A landscape with many peaks, sampled at points; each row gives a point and its height.
A climber steps from a point to whichever of its 2 nearest points has the largest rise for the distance, and stops where none of them is higher. Distance is the straight distance between rows; heights are no part of it.
koz height 342: [ 19  -9 -58 -35   6  -4  -7  23  -2  25  29  10  35   9 -15  23 -25 -40
  19 -23  11 -31  53 -18]
zuko height 101: [ 19 -32  -3  -1  28 -21  11 -43  37  -3 -37 -17 -14  15  23  30  -6 -39
  46  -1  28  22  10 -14]
kode height 322: [ -8  24  27   5 -32  13  -5 -20  -9 -12  -1 -15  17  16  30 -40  -5  19
  -7 -48  12  32  39  22]
sabal height 436: [  7  67 -25   7 -19  38 -14  22  14   6   3 -14  -7 -14  37  19  -1  14
   8 -19 -23  43  22  -1]
Nov height 172: [ 40  10  -5  -9 -12  17  30  16 -42  31  21 -33   7  -5   3 -35 -29 -28
 -34  16   8  26  16  12]
basek height 284: [  6  12  48  24  32 -24 -17 -28   0  16 -18  35  -2  19  18   4  55 -50
  45 -27  18 -44  23  -5]
tola height 311: [-14 -41 -30  21  25   4   9  25  29   0 -10 -51 -10 -28   4  16 -56   7
   7   7 -55  41  37  26]
Lafov height 247: [ 21  48  20  37   2  -7  -7 -16 -23   0  -5  24  -1  14  25   8  39 -50
  29 -18  31 -53 -31 -12]
Kade height 362: [ 19 -29 -11 -13  -2  31  20  19  15  19  -7 -29 -38 -18   5 -61 -21  12
  14 -30 -27  50  37  27]
Rokib height 104: [  4 -13  26 -18  17  11 -15 -30  11  -5 -19 -38  -1 -57   2  25 -21  -9
   3  12 -42  10  37  16]
bebi height 181: [-36 -20  11  12   8 -33 -24 -24  -7 -68  -5   6  48  16  -1   3  -1  21
 -22 -55 -22 -14   0  19]
vugub height 434: [-10  -9 -30  18 -62  38   1  12  -6  24 -32 -26   5  31 -29 -22  -6  17
  13   5 -56  64 -25   6]
Nafiz height 377: [-13   8 -14   3 -20 -30 -10  11  21  17  18 -26  50  -7  20   9  10  23
 -11 -14 -18  36   9 -41]
ropet height 579: [-19  57  -6  32 -26  17   0  -4 -24 -16  37 -22   5  16   5 -13  17  31
 -27 -18  21 -11 -62  14]
Doval height 426: [  3  13  28  21  31  31  -1   5 -11  27  16  24 -25 -32  23  38  21  28
  24  34  23  -3  32  23]
karok height 134: [ -9 -35  36  -6 -14  22 -32 -31   8 -32 -11  -5 -18 -27  12 -24 -31  39
   1 -12  -1  13  -3  23]
pako height 337: [ 10 -72 -36   8  -3  10  -5   7  -9 -26   5  10 -17  14 -14 -37 -43  25
  -5  13 -16  11 -12  33]
sopa height 359: [ -9  24 -26 -26  -2  -3  18  29   4  10 -15 -13  -5  13  15 -53   7   7
 -45 -26 -45  29  51  -4]
Vef height 459: [  5  -7 -30  -5  19 -17  22  12  13  30  28 -18  33  15  -2  46 -18 -43
   5  37   7  -9   5 -42]
pobid height 153: [-10 -17  31  12  16  20   6   5  -2 -26  33   5 -11  -1  19 -27  -7  46
  -2 -36  25   5  -4  32]
lutuf height 399: [ -5   8 -16 -47 -31  -8  -3  34  -1  -8 -17  51   1 -22 -24 -28   1  25
 -16   4  -7  -8  18 -38]
pezi height 435: [-23   1  -4  18  48  -1 -15   0   1 -25  -9  50  17   6  14  74  34 -39
  14   0  23 -21 -20  27]
fizib height 587: [-13  -5  -1  -3  -6  16  -3  16 -20 -51 -29  31 -25  14  31 -33 -12  10
 -24   6  -8  14  20  54]
tizil height 360: [ 20  -6 -24   7  11  15   3 -13 -38  -3   9  22  -9 -14   5  29   2 -50
  49  -6  57 -52 -19  26]
Liv height 352: [-10  14  48 -10  43 -19 -34  -4  41   9  -5  27 -21 -17  11  30  12  -6
  41   7  21 -12  38  -2]
Pelu height 283: [  7 -11 -39 -31  -8  -3  27  15 -28 -35 -24  16  -6  28   8 -50  14 -12
 -41 -25  13 -36 -18   8]
gog height 136: [-40 -17  29 -20  33 -21  36   1  43 -48  -4   2  14  -7  -4   1 -32 -10
  -7 -34 -34  -3   5   6]
Togil height 365: [ -1 -12  14 -60 -23 -13 -25   7  27  16  -8  22   7 -48  -7 -15 -13  25
  13   1   5  -5  37 -19]
pidus height 503: [  9  70  10  -7 -42  -3  -5  12  -9  14  31  15  18 -28 -10   3  23  15
  -3   5  27 -22  -4 -44]
sekuv height 367: [-21 -14   0 -28  37   7 -21  13  60  14  -9  17  -8 -23  -4  49 -22  -2
  46  39  22   4  28 -26]
basav height 357: [-23  24 -50  12 -53  19 -21   1  -8 -30 -28   2  -5  40  -2 -43  -9  42
 -34   4 -29  -1 -22  28]
Buti height 300: [ 39 -19 -43   9 -14  36 -16  -1 -42  -6  -2  12 -15   8 -18 -30 -18   1
  -1  -1  -9  16 -25  16]
fupaf height 397: [ -7 -37 -11 -22  28 -16  11   1 -11 -22 -27 -14  22  -3  -3   3 -16 -20
 -22 -10 -37  -6  60  12]
zofoz height 78: [ 10 -55  36 -12  39   8   7  -7  -3   2 -14  50 -39 -12   2   9  39 -23
  29  11  38 -26 -15  26]
Vovil height 443: [  9  50  -2  19 -42  -4  10  -9 -42  38   6 -14  36  10 -24   7  -4 -23
 -51  23   3   2 -21 -16]
gisap height 135: [ -1  13   1  25  26   7  14  -3 -12 -48 -33  16 -33  -7  38  30  17 -34
  21 -23  20   8 -37  38]
tel height 305: [ 21 -21   7 -24  -4  13 -26   9 -47  -2 -20  12 -18 -19  -7 -35   0   9
 -26 -28  -3 -17  55  45]
veku height 223: [-15 -36 -12 -16  18  12  19  20  -2  -9  32  28  29   8  -2  23  -5  -3
  -9  15  20 -27  -2  18]
falob height 561: [ 44  43 -15  11  42   4  15  18  10  20  -6  27 -45   4 -22  27  -8 -49
  30  45  18 -34 -45 -19]
Talo height 171: [ 16  16  60  29 -14  -1 -11 -31   4  -3  -7  37 -55  14  44 -24  32  16
  34   3  42 -37  -4  15]
gune height 296: [ 12  15 -35  54   8  41  23  14 -16   8  42 -43   5  31  -1   3 -43  -1
 -19  14   3   9 -20  34]
Pizis height 428: [-37 -12   7 -23  -1 -35  11  -7  13 -11 -32  39  15  21 -18  17  58 -20
  -5  18   3  -8 -48 -24]
Nako height 281: [ 35  46 -44   4 -14   7   2  17 -31  13 -14   1  23  42  14  -3 -22  -3
 -47   3 -20 -42  47   7]
Vup height 364: [-22  30  -2 -17  -6 -63  37   0   3  14  12 -26  -6  14 -27  -8  26 -24
 -23  16  23 -41 -77 -57]
vob height 220: [-61 -22 -14 -19  40  11 -15 -13  35 -17  -1  37  17  25 -10  37 -28 -39
  21  -8  18  -6  -4  31]
Dazam height 188: [ 32  24 -55   9 -15  17 -15 -10 -30 -31  11  -9  13  -7  -5  44 -21 -24
  14  -5 -18 -16 -34  -5]
kimo height 217: [ 18  64  21  40  10 -20  14 -24   0  11  -9   2  -8  18  48  -1  49 -15
  -1  -4  23  -4  -7 -15]
Febub height 458: [-14  13  -5  40  51  -5   4  12   8   2   5  62  14  55  16  28  42 -45
  11  25  37 -25 -30   4]
doben height 282: [-17   4  -2   4  -8  -7  41   9  36 -15  27   7  17  22  29  -3 -12   9
 -14  35   3  24 -13  -8]
Tikeg height 447: [-19 -12 -39 -34   0 -12  19  33  33 -22  -8  40  10  15  -3 -20 -32  -4
 -22   1 -35  -5  16 -17]
Nir height 193: [  1  38  30  28   9 -28   4 -16  26  -8 -21  30 -33  51  34 -23  33   7
  22  25  23  -4 -18 -20]
soz height 635: [ -1  -1  33 -22  22 -18  20   6  54  10   5  38 -28 -19  -9 -11  22  25
  14   2  17  -7  -9 -40]
ler height 477: [  1 -13   6   6   9  49  -1  12  12  23  34   5 -36 -37  18   6 -33  53
  25  25  21  32  28  19]
zugig height 102: [-12 -53 -26 -17 -19 -41  -7   5 -15 -20 -21 -21   8 -22 -42 -23   7   8
 -15 -45 -68  -4 -10  -6]
zifup height 169: [-14 -49  50   1  57 -15   2 -16  11 -42  21  -9   8  -9   9 -19 -20  19
   6 -32  29 -26  -8  36]
dagi height 121: [ -3  -9 -31 -13 -25 -28 -12  18 -23 -21 -41   1  10 -31 -21  18   5  -9
  -7 -34 -59  29  10 -25]
Rudo height 258: [ 55 -17 -19 -16 -19  27 -33  -2 -17  18  19 -22 -36 -48  -3 -22 -20  14
  48 -36  16  19  33   0]
tilo height 320: [ 19  -2 -71 -16  16   6   4   9   0  13  -4   7   4  56   8   1 -43 -13
 -14  11   1 -36  60  25]
teba height 122: [-28 -43  21   0  51   7  23 -11  48 -45 -16 -10 -13   6   6  25 -33 -15
  18   5 -20  11 -22  35]
dig height 191: [-39 -48  13  -2  49  11  -5 -21  15 -64  11  22  26  13   7  11 -28 -20
   0 -28  27 -21 -12  67]
med height 285: [ 27  11 -42 -29  19   8  -4  27  -6  -2  -2  -3 -30 -60   1  15  -9  -6
  45 -24   8  18  33  -8]
lubaz height 405: [-13   3  25 -13   1  22   3   9  11   7 -17 -28  -4 -11 -15 -45   7  15
 -25 -40 -52  36  34  28]
zabe height 341: [ 30  24  -3  38  -7  39 -13  -7 -15  36  50 -52  11  15  23   8 -31  20
   8   7  12  44  11  15]
mon height 413: [ 12  32 -25  12 -55  27  22   4 -28 -28  -9 -24  -7  35   4 -49 -22   6
 -30   7  -3  14 -52  32]
vetu height 380: [ -9 -50 -20  34 -40  29 -17   0 -12  -9  -2  -6  -7   8 -26 -23 -16  35
 -13  17 -55  48 -23  30]
vuz height 144: [ 19  -7  40  33   3  -9 -11 -10 -12  39   5 -12  -2  18  -1 -14  46  22
  -1  35   4  20  -8  -6]
vak height 532: [ 35  17 -10 -33 -45 -17  10 -36 -45  35  -7  -8  19   9  -1  13 -22 -48
 -30  37   5  -7  -5 -32]
dobun height 719: [-45   6  55 -27  17 -31  37  11  29 -26 -14  22 -20 -22  -7 -13  43   8
  -8   4   8  -8 -10  -5]
Bukod height 480: [  8  39   7   9 -55  10  -8   1 -65  10  32 -47  20  15 -35 -43  10  15
 -30 -29  18 -12 -40   6]
Kiti height 86: [-16 -11  20  11   4  34 -15 -31 -14 -14 -28 -30   5 -15   2  -7 -46   7
 -10   6 -49  23  54  63]
labet height 529: [  7 -52 -20 -16  23  -9  -4 -15 -28  32   9   2  35  -4 -26  40  13 -46
  -1  13   8 -15   6 -16]
bobaf height 280: [-27 -37  51  -6  42 -15 -14 -21  59  -8   9   3   2 -21 -21  15  -2   7
  -4   3  -3 -37  -2  -3]
Ribu height 197: [-36 -41  34  40 -10  10  21   6 -14   0  19 -29  17   5 -25 -15  25  36
 -21  -6 -26  38 -43  34]
tud height 386: [ -9  33 -39   9   1  14 -11   8  26 -15   0   0  -8 -25  31  39 -32  18
  18  28 -20  50   9  -3]
mone height 148: [ 23   1 -36  -8 -16   2  -1   6 -10  27   5 -27   8 -18  12  -6 -11  -6
 -13   3 -19  36  33 -21]
Zeg height 343: [ -1 -21 -60   6   6 -10  -2  20  33 -17   0 -28   1 -24  15  36 -46  -7
  29  -7 -45  27 -11 -19]
mokop height 457: [  3 -35  16   7  40 -42 -18 -12  12  37  -8   4  48   1  -5  31  33 -18
  13  14  -3 -15  14 -48]
mede height 496: [ 14 -37   3   0  -5 -12   5 -39  -6 -15 -31 -35  -3 -16   0   5 -15 -30
  -1 -12 -25  62   1 -11]
vuda height 313: [ 20  -3 -48 -26 -21  -1 -12   9   2 -46 -48   5 -18  24  -5 -57   3  28
 -21 -24 -16  -7 -17  12]
Veba height 398: [  6 -11  -3   8  14 -36  43   3  13  14  31 -27  -1  11 -12   1  33   8
 -19  10   3 -18 -37 -42]
disos height 531: [  1  -9   1 -11  -7  35  -8  34  38  33  26 -21 -12 -52   7 -26 -19  45
  24   9 -21  52  -5 -12]
Nopi height 214: [-29 -25  25   2 -33 -32 -35 -33 -33 -33   8 -10  39  -8 -20   0  25  34
  -9 -32  12 -17  -7  -2]
fisi height 120: [-12  13  51 -21  -7  31 -36 -28  33  -6 -19 -38  -4 -63   0 -23 -24  20
   8 -23 -24   8  11  21]
kavaf height 325: [ 32 -36 -59  10  11  28  -8  51  11  30   8 -24 -29 -19 -19 -37 -24  20
 -10 -24 -53  30  10   9]
vog height 373: [-42  17   8   0 -20 -28   5   1  16   4 -27   4 -17   0 -25   0  64  19
 -12  50   7   7 -29 -45]
Kuvaz height 165: [  2   9  -4  15 -49  32 -19   9 -48  27   7  -2  12 -19 -45  -8  42  32
 -10   1 -14  19 -29  11]
vumi height 354: [-35 -30 -30  15  32 -10  25   4  11  -8  10 -12  40   4   7  51 -22  -1
   3  -1 -32  17  52  -1]
fer height 319: [ -7  43   0   0 -16  13  52  23  -5   8  10 -12  -9  11  -2 -24  16  -2
 -41 -17 -17  49  16 -12]
zemig height 260: [ 31  20 -62   1   6  17  -2  53 -20 -13   6  -7 -35 -25   9  -3 -33  21
  26 -16 -13   0  28  25]
bov height 410: [ -4  -8 -19 -41  26 -10  29   0  22  45   1  12  17 -16  -5  41   3 -40
  15  15  29   5  55 -46]
logob height 349: [ 36   5 -67 -25  -1  -3  -2  27  22   6  19  -3 -13  47   7 -32 -72 -11
  -5 -11   2 -52  35 -21]
fip height 119: [  3 -15  49  35  17  -4 -14 -41 -34   5 -37   7 -16   0  -9  19  49   7
  -6  14   5  13  -3  19]
Sok height 267: [  2  31  17 -13 -58  -6  -4 -32 -38   4 -16  18  14  -1   4  -6  24  -8
 -22  29  15   5  27   8]
pil height 432: [ 13  -7  16  28  -2  16 -13 -27 -24  11 -21 -42   6 -10  14 -10  -2 -11
  17 -42 -27  71  32  19]
dem height 239: [ -8  68 -32   3 -36   6   5  35 -41   7  -6   5   8  39 -18 -35  15  13
 -64   3 -21 -28  11  17]
Zof height 497: [ 14  57  28  -6 -38   1  11  29 -67  22  21 -20   2   1  -2 -29 -17 -16
 -40 -19  22 -33 -25   7]
sen height 335: [  6 -18  23 -49 -11   4 -12   1  -9 -13 -35  25 -41 -33  -3 -39  -8  -4
   5 -16   9  -7  23   9]
zif height 310: [ 44   8 -49 -46  -8  19 -13  42 -14  24  19   6   0 -49  -8   7 -17 -18
  37  -9  19 -38  29 -23]
fot height 236: [ 40  49 -58  20  -7  26 -13  32 -21  -9  20 -38 -27  -6   5   7 -66  -4
  14  -2  17 -33   0  20]
rikon height 212: [ 38   8 -74  20   6  14  10   4 -20 -23  -8 -11 -25   8  -5  35 -55 -25
  32   4  11  -2  -9  12]
dabo height 479: [-28 -43  43 -11 -10   9  -3   7  40  18  13 -41  -8 -43 -25 -29  -5  43
  -4  -8 -21  42 -13   2]
Fisas height 95: [ 15 -35  23  22  23 -13  -5 -17 -32  -5 -31  40 -38   8   6   4  51 -16
   6  47  21 -10 -45  14]
luru height 624: [-20  24  38 -12   6   6  47  15  -8   0   0  43 -26  -7  23 -14  46   0
 -11  29  37 -14  -1   6]
bezof height 294: [-20  28  15  31 -11 -38 -26 -28 -12  10  13   0  12  44 -22  12  58  38
   8  49  13 -30 -20 -32]
dakon height 200: [ 17  48 -27  -2 -43  31 -12  51 -19  51   4 -27  25  31 -31 -38  -5  17
 -41   5 -50   1  11   5]
fule height 604: [-20  12   5  20   5 -27  -3  -7  -4  -9  -4  15  25   5 -12  65  26  -3
 -18  -1 -17   4  -2 -15]
dit height 49: [ 28 -32  -3 -11  62  -2  -5   0  -7  18 -41  13 -33 -28 -35  38  39 -51
  54  20  14  -2   8 -14]
tapat height 270: [ 29  19  15   7  15 -12  56   0   6  -1  38 -21  -9  49  26 -25 -32  -8
 -18  -4  35 -28 -30  -7]
fuzif height 321: [ 12 -13  14  32  59  -7  -8 -17 -14  -3   8  17 -21  11   0  24  40 -34
  55 -34  46 -44  -4  13]
Kam height 433: [ -4  53 -17   0 -56 -15 -36  -8 -11  31  22 -37  46 -19   0  -8   9  25
 -10  -5   2   9  -9 -36]
Zepot height 567: [ 21  54  35  16 -39 -11   3   2 -36  27  -8 -39 -29  -3   6  -7 -38 -39
 -18 -11  19 -11 -44 -26]
fumo height 154: [-47  -2  17   0 -11 -33   6 -16  27 -48 -22 -33  37   5   1 -20 -35  18
 -24 -41 -49  -1  20  23]
ralid height 255: [-15 -16  18 -44  -8  -2  11 -42  34 -24  -8  55   5  40  24 -29 -19  -8
   8  -1  34  -8  19  -1]
kagiv height 391: [ 17  13  19  -1  22 -21 -24 -20  16  17  -1  -1  -2 -11  26  32  30  -1
  34 -31  14   9  16 -25]
nafi height 254: [-24 -53  39   6  15 -15  25 -17  23  -5   7   7   2  27  13   0   9  32
 -21  36   7  28 -30   1]
bipaf height 499: [-35 -32 -20   2 -31 -26  30  20  23  -9 -22  10  12  -5  -5  -8 -29  -3
 -29  22 -61  30  28 -27]
pered height 376: [ 25 -21 -50 -22   6   8 -22  12  26  -7  25   3  17  13  20 -13 -48  -2
  30 -38  25 -34  32 -19]
nesa height 141: [  9 -44 -27 -27 -39 -24 -28 -18   4 -20 -24  -4  16 -42 -19  10 -16   4
  23  -8 -34  24 -18 -37]
puv height 401: [-19 -23  36  21  65 -27 -19   0  31  21   2  34  26  40 -14   6  39 -19
  22  27   4 -29  17 -13]
lesu height 614: [ 40 -35 -27 -36 -10 -20  13 -22 -33  24   0 -29  24   7  -9  10 -11 -64
  -8   4   8 -16 -20 -48]
zame height 324: [ -4  23  15  20 -26 -12 -36  -9   7   2 -22  11  -2 -17  -4  32  40  46
   8  47 -24  18 -15 -29]
bigem height 252: [-13   3  22   2 -52 -23 -39 -48 -20   9  -2 -10  13   8 -10  17  40  35
   5  13  34  -8   0 -34]
tezut height 306: [-41  -6  55 -16  -5 -17 -26 -26  61 -29   9 -10  13  -9  -4   5 -16  49
  10 -15   4 -17 -17 -11]
Vonus height 328: [  3  43  29  20  -3 -53  16 -15 -12  24  -7 -15   5  54  -8 -21  37 -30
 -13  24  30 -46 -38 -41]
rer height 371: [ -5  72   5  28 -50  23  12  17 -24  27  18 -48  24  26 -19  -1 -32  -7
 -16  23  -3  22 -39   0]
mis height 372: [ 20  32 -12  24  -2  39   1  22 -39  10  16  26 -28 -30   7  22   1  12
   6  57  30  -6   3  52]
zavi height 540: [ -5  11  11  -4  18 -14  38   4  -9   7  -2  36  14  32  28  -7  30 -46
 -14  35  58 -43 -13   4]
pul height 198: [  3 -27  35   6 -19  21 -43  -5 -25  21   7 -22   2 -44 -41   8  28  18
   5 -20 -35  43  -7   8]
bod height 346: [-22   8  38  27  21 -41   0  -7  11   5 -12  26  27  40  -1  17  55   9
 -10  66  10 -19  11  -5]
Digov height 64: [  1 -21  32 -27  35  -2  11 -21   4  -1 -27  37 -23 -34 -17  26  38 -49
  43 -28  22 -14   2 -13]
zimo height 286: [-23  17  53 -21 -10  -7  18 -18  17 -27  -8  17  10  13  44 -16  12  14
 -15 -18  40   0  34   4]
puso height 163: [ 31 -16 -61 -25 -36   0 -23 -28  -6  -8 -14  16  21   0  -7  21 -35 -33
  34  -8 -19 -12 -22 -25]
kegef height 411: [  8  15  -5 -25   8  26   3  17  41   7  46  36   7 -12  10  -3 -29  13
  29  -3  36 -34  25 -12]
Buliz height 498: [-12   0  -9   9 -11 -28  13 -18  10  -3  15  17  58  22 -16  34  28 -28
 -14  11   3 -24 -54 -37]
kof height 404: [ 14  -8 -10 -16   5  14  -2 -19   6  31  32  33  -4   8 -24  25  -8 -58
  21   3  42 -45 -29   3]
lom height 336: [-33  15  29  18  13 -21  -8   0  45 -17  30 -11  23  -6  27  23 -12  40
   1 -20 -11  18   5 -27]
bil height 505: [-27   3   7   1  49  -2  30  -2   1 -24 -18  13   3  -5   2  59  17 -35
   5  12  -3   1  24  18]
bitan height 484: [ 24  60  -8  27 -48  20 -11 -24 -24 -26   3   0  -5   9  32  -7 -16  11
 -14 -17  16  11 -41  27]
leni height 374: [ 25   9  27  35 -30  40 -10 -22 -22  31   6 -34  16  27  14 -15  12   1
  -4 -17   7  54  10  14]
Kareg height 695: [-15  52  -7  22  -4   0  10  33  -4 -22  38   0  25   4   9  32  -4   4
 -17 -11   6 -26 -63  -8]
lugi height 511: [-30 -13  28 -13  31  21  27 -13 -18 -32 -21   8 -15 -10  21 -10 -15 -11
 -13  -6   7  12  41  68]
batot height 170: [-25 -29  16  41 -35   4  -6 -25 -13  22  20 -39   8  32 -11 -13  22  46
 -27  33  11  31 -37  -5]
Fese height 238: [ 31 -53  10 -27   4  -1  -4 -12  -4  -2  17 -18 -22 -28   5 -14 -32   4
  30 -34  27   0  55  17]
Pimef height 117: [ 13   6 -12   2  14  -3  14 -39   1 -19 -24  14 -16  38  39  29   8 -44
  29 -14  22  14 -34 -11]
feg height 388: [ 37  43 -13  35  -3  22 -19 -11 -31  17  35 -26  -2 -12  36  20 -12   7
  16 -17  27  -8   0  -2]
tasez height 441: [ 30  38  -4  -3 -14  17 -16  -7 -16   5   7   9  -1 -47  11  19  32  -6
  18 -16   7  -7   3 -29]
rar height 646: [ 35  40   3   7   1  -3  24  -2 -12   6  -5  -1 -35   3   9  18 -11 -31
  -9  14  20 -26 -48 -16]
Vepa height 502: [  4  34  -1   5 -33  53 -26  15   3  12 -22 -21   2 -12  -9  -4  -6  12
  20 -11 -31  65 -14   9]
kovi height 438: [-22 -38  -2   1 -15 -25  13   4  13  -2   7 -36  -9 -25 -30 -13  10  35
   1   1 -10  11 -23 -27]
bitup height 314: [-36  -3  24 -36 -40 -25   7  -4 -24  22   8   2  31  -9 -22 -11  38  26
 -35  30   1   4  29 -18]
robu height 383: [ -4  28  32  36  69  -3   0  22  13  25  10  24 -18 -22  12  35  37   4
  35  10  12 -26  37 -17]
bimon height 251: [-51 -49  19 -18  37  -1   3 -10  38  12  27  44  37   4 -32  35 -10 -13
   3  15  -1 -28 -11  10]
refus height 85: [  1 -32 -57  16 -14 -17 -39  25   9 -14 -15   2   4   6 -22 -18   9  38
 -32 -45 -58 -35   4  -8]
fod height 452: [ 10  -4  -3 -46   2   8 -21  -3  39  47  28  42 -17 -12 -13  -4  -5 -25
  40   6  48 -43 -13 -38]
milom height 152: [ 21  10  17  30   6  11  -2 -10  -3 -23 -15  25 -52 -20  42   7  41  10
  36 -21  11  -6 -18   6]
Lufu height 323: [  2  37  -7  37 -15  29  38  29  -7  30  34 -37  14  18  -8 -25  -8  11
 -36   0 -21  35 -27  15]
rusok height 442: [-24 -41 -16 -18  -5 -23   6   6  21 -38 -53  -6   6  27   8 -25 -31  -3
 -45   0 -74  11  47  20]
lov height 250: [ -1 -68 -11 -16  23  12 -31   9 -20 -18 -12 -18   0 -55 -47  -1 -33   7
  -4  -8 -35 -26  26  22]
pezu height 455: [-16 -17  42 -22  31  13  33   9   8   0  -2 -10 -14  -9  -7 -23 -12   9
 -22   2 -15  40  13  35]
Tof height 507: [ 36  16 -11 -18  47  -5  12  26  30  36  17   9 -38 -10   3   6  10 -13
  12  49  14 -10 -27 -55]
figu height 317: [-10  -1 -10  19  30 -15  48  -2  27   9  17 -35  17  20  34  34 -11  -8
  -6   8  -4  48  25  -7]
Ledav height 226: [-42 -34  37  25   0 -11  14 -24  -1 -38  -5 -25   8  20   9  -7  -8  12
 -37 -10  -1  29 -19  32]
Sulo height 566: [ 19   7  12   8  35 -14 -35  29  50  26   6  29 -29   1 -12 -10  23  20
  53  38   7 -14 -10 -47]
nukeb height 584: [ -3  68  13  16   2 -28  -2  23   5  20  48   5   7  19  -9  22  15  15
 -16  17  29 -54 -31 -33]
vezog height 228: [  4 -48  12  -6  10  -8 -44  -5 -17  -6   5  -6  16 -58 -28  33   5  20
  20 -23 -20 -14  -1   1]
pez height 504: [ 18 -14  14 -15  46  -4 -10  -9  54  49 -18  51 -30  21  -8 -17  15 -25
  43  21  34 -24   3 -24]
gok height 295: [  4  22  30  16 -20 -25  25 -29  11   7  17 -29   1  59  21 -22  13   7
 -20  29  46 -13 -27 -23]
Tivez height 703: [ -4  -8  10  -1  -8  58 -11  26   7 -17 -25   5 -36   6  -5 -38 -20  32
 -17  -4 -44  27  -4  70]
mot height 256: [ 14 -15 -35 -13  17 -19   6  10 -22 -31  -5  14  10  29   7 -30 -14 -38
   3 -60   9 -20   3   0]
vitar height 574: [-19 -38  12 -26 -15 -32  26 -33  21 -16 -40  -1  25  -1 -10  22 -10 -26
 -31  16 -30  32   8 -18]
Giz height 589: [-32  19  20  10 -24  54   3  15  13  -4   6   5 -17   5   0 -15   0  34
   0   5 -10  47 -12  31]
dozik height 196: [ 12  -9  -6  -9  -8  17  39  29 -41 -12  25  11   7  -1  10 -18  -9 -10
 -33  36  23  -9  -1  35]
Von height 355: [-32  19 -26 -29 -60 -21  -9  30 -11   7  -1  -7  15 -15 -34 -27  37  35
 -24  -4 -24  -7  32 -18]
sumiz height 276: [ 27 -34 -20 -14  15  15 -44   6  -3 -13 -21   9 -39 -23 -11  -7 -26  38
  -8 -29 -29 -22  31  40]

Call two points neighbours if one is among the 2 nearest of the other. Go from one point of each pair to the other, from neighbour to neighbour, staying as high as possible. Name the lowest point that can't be avoided.
Sulo, Kareg | Bukod
disos, lesu | Liv
vitar, Sulo | zabe
Tivez, dobun | fer
dobun, fule | pezi
Sulo, rar | Tof
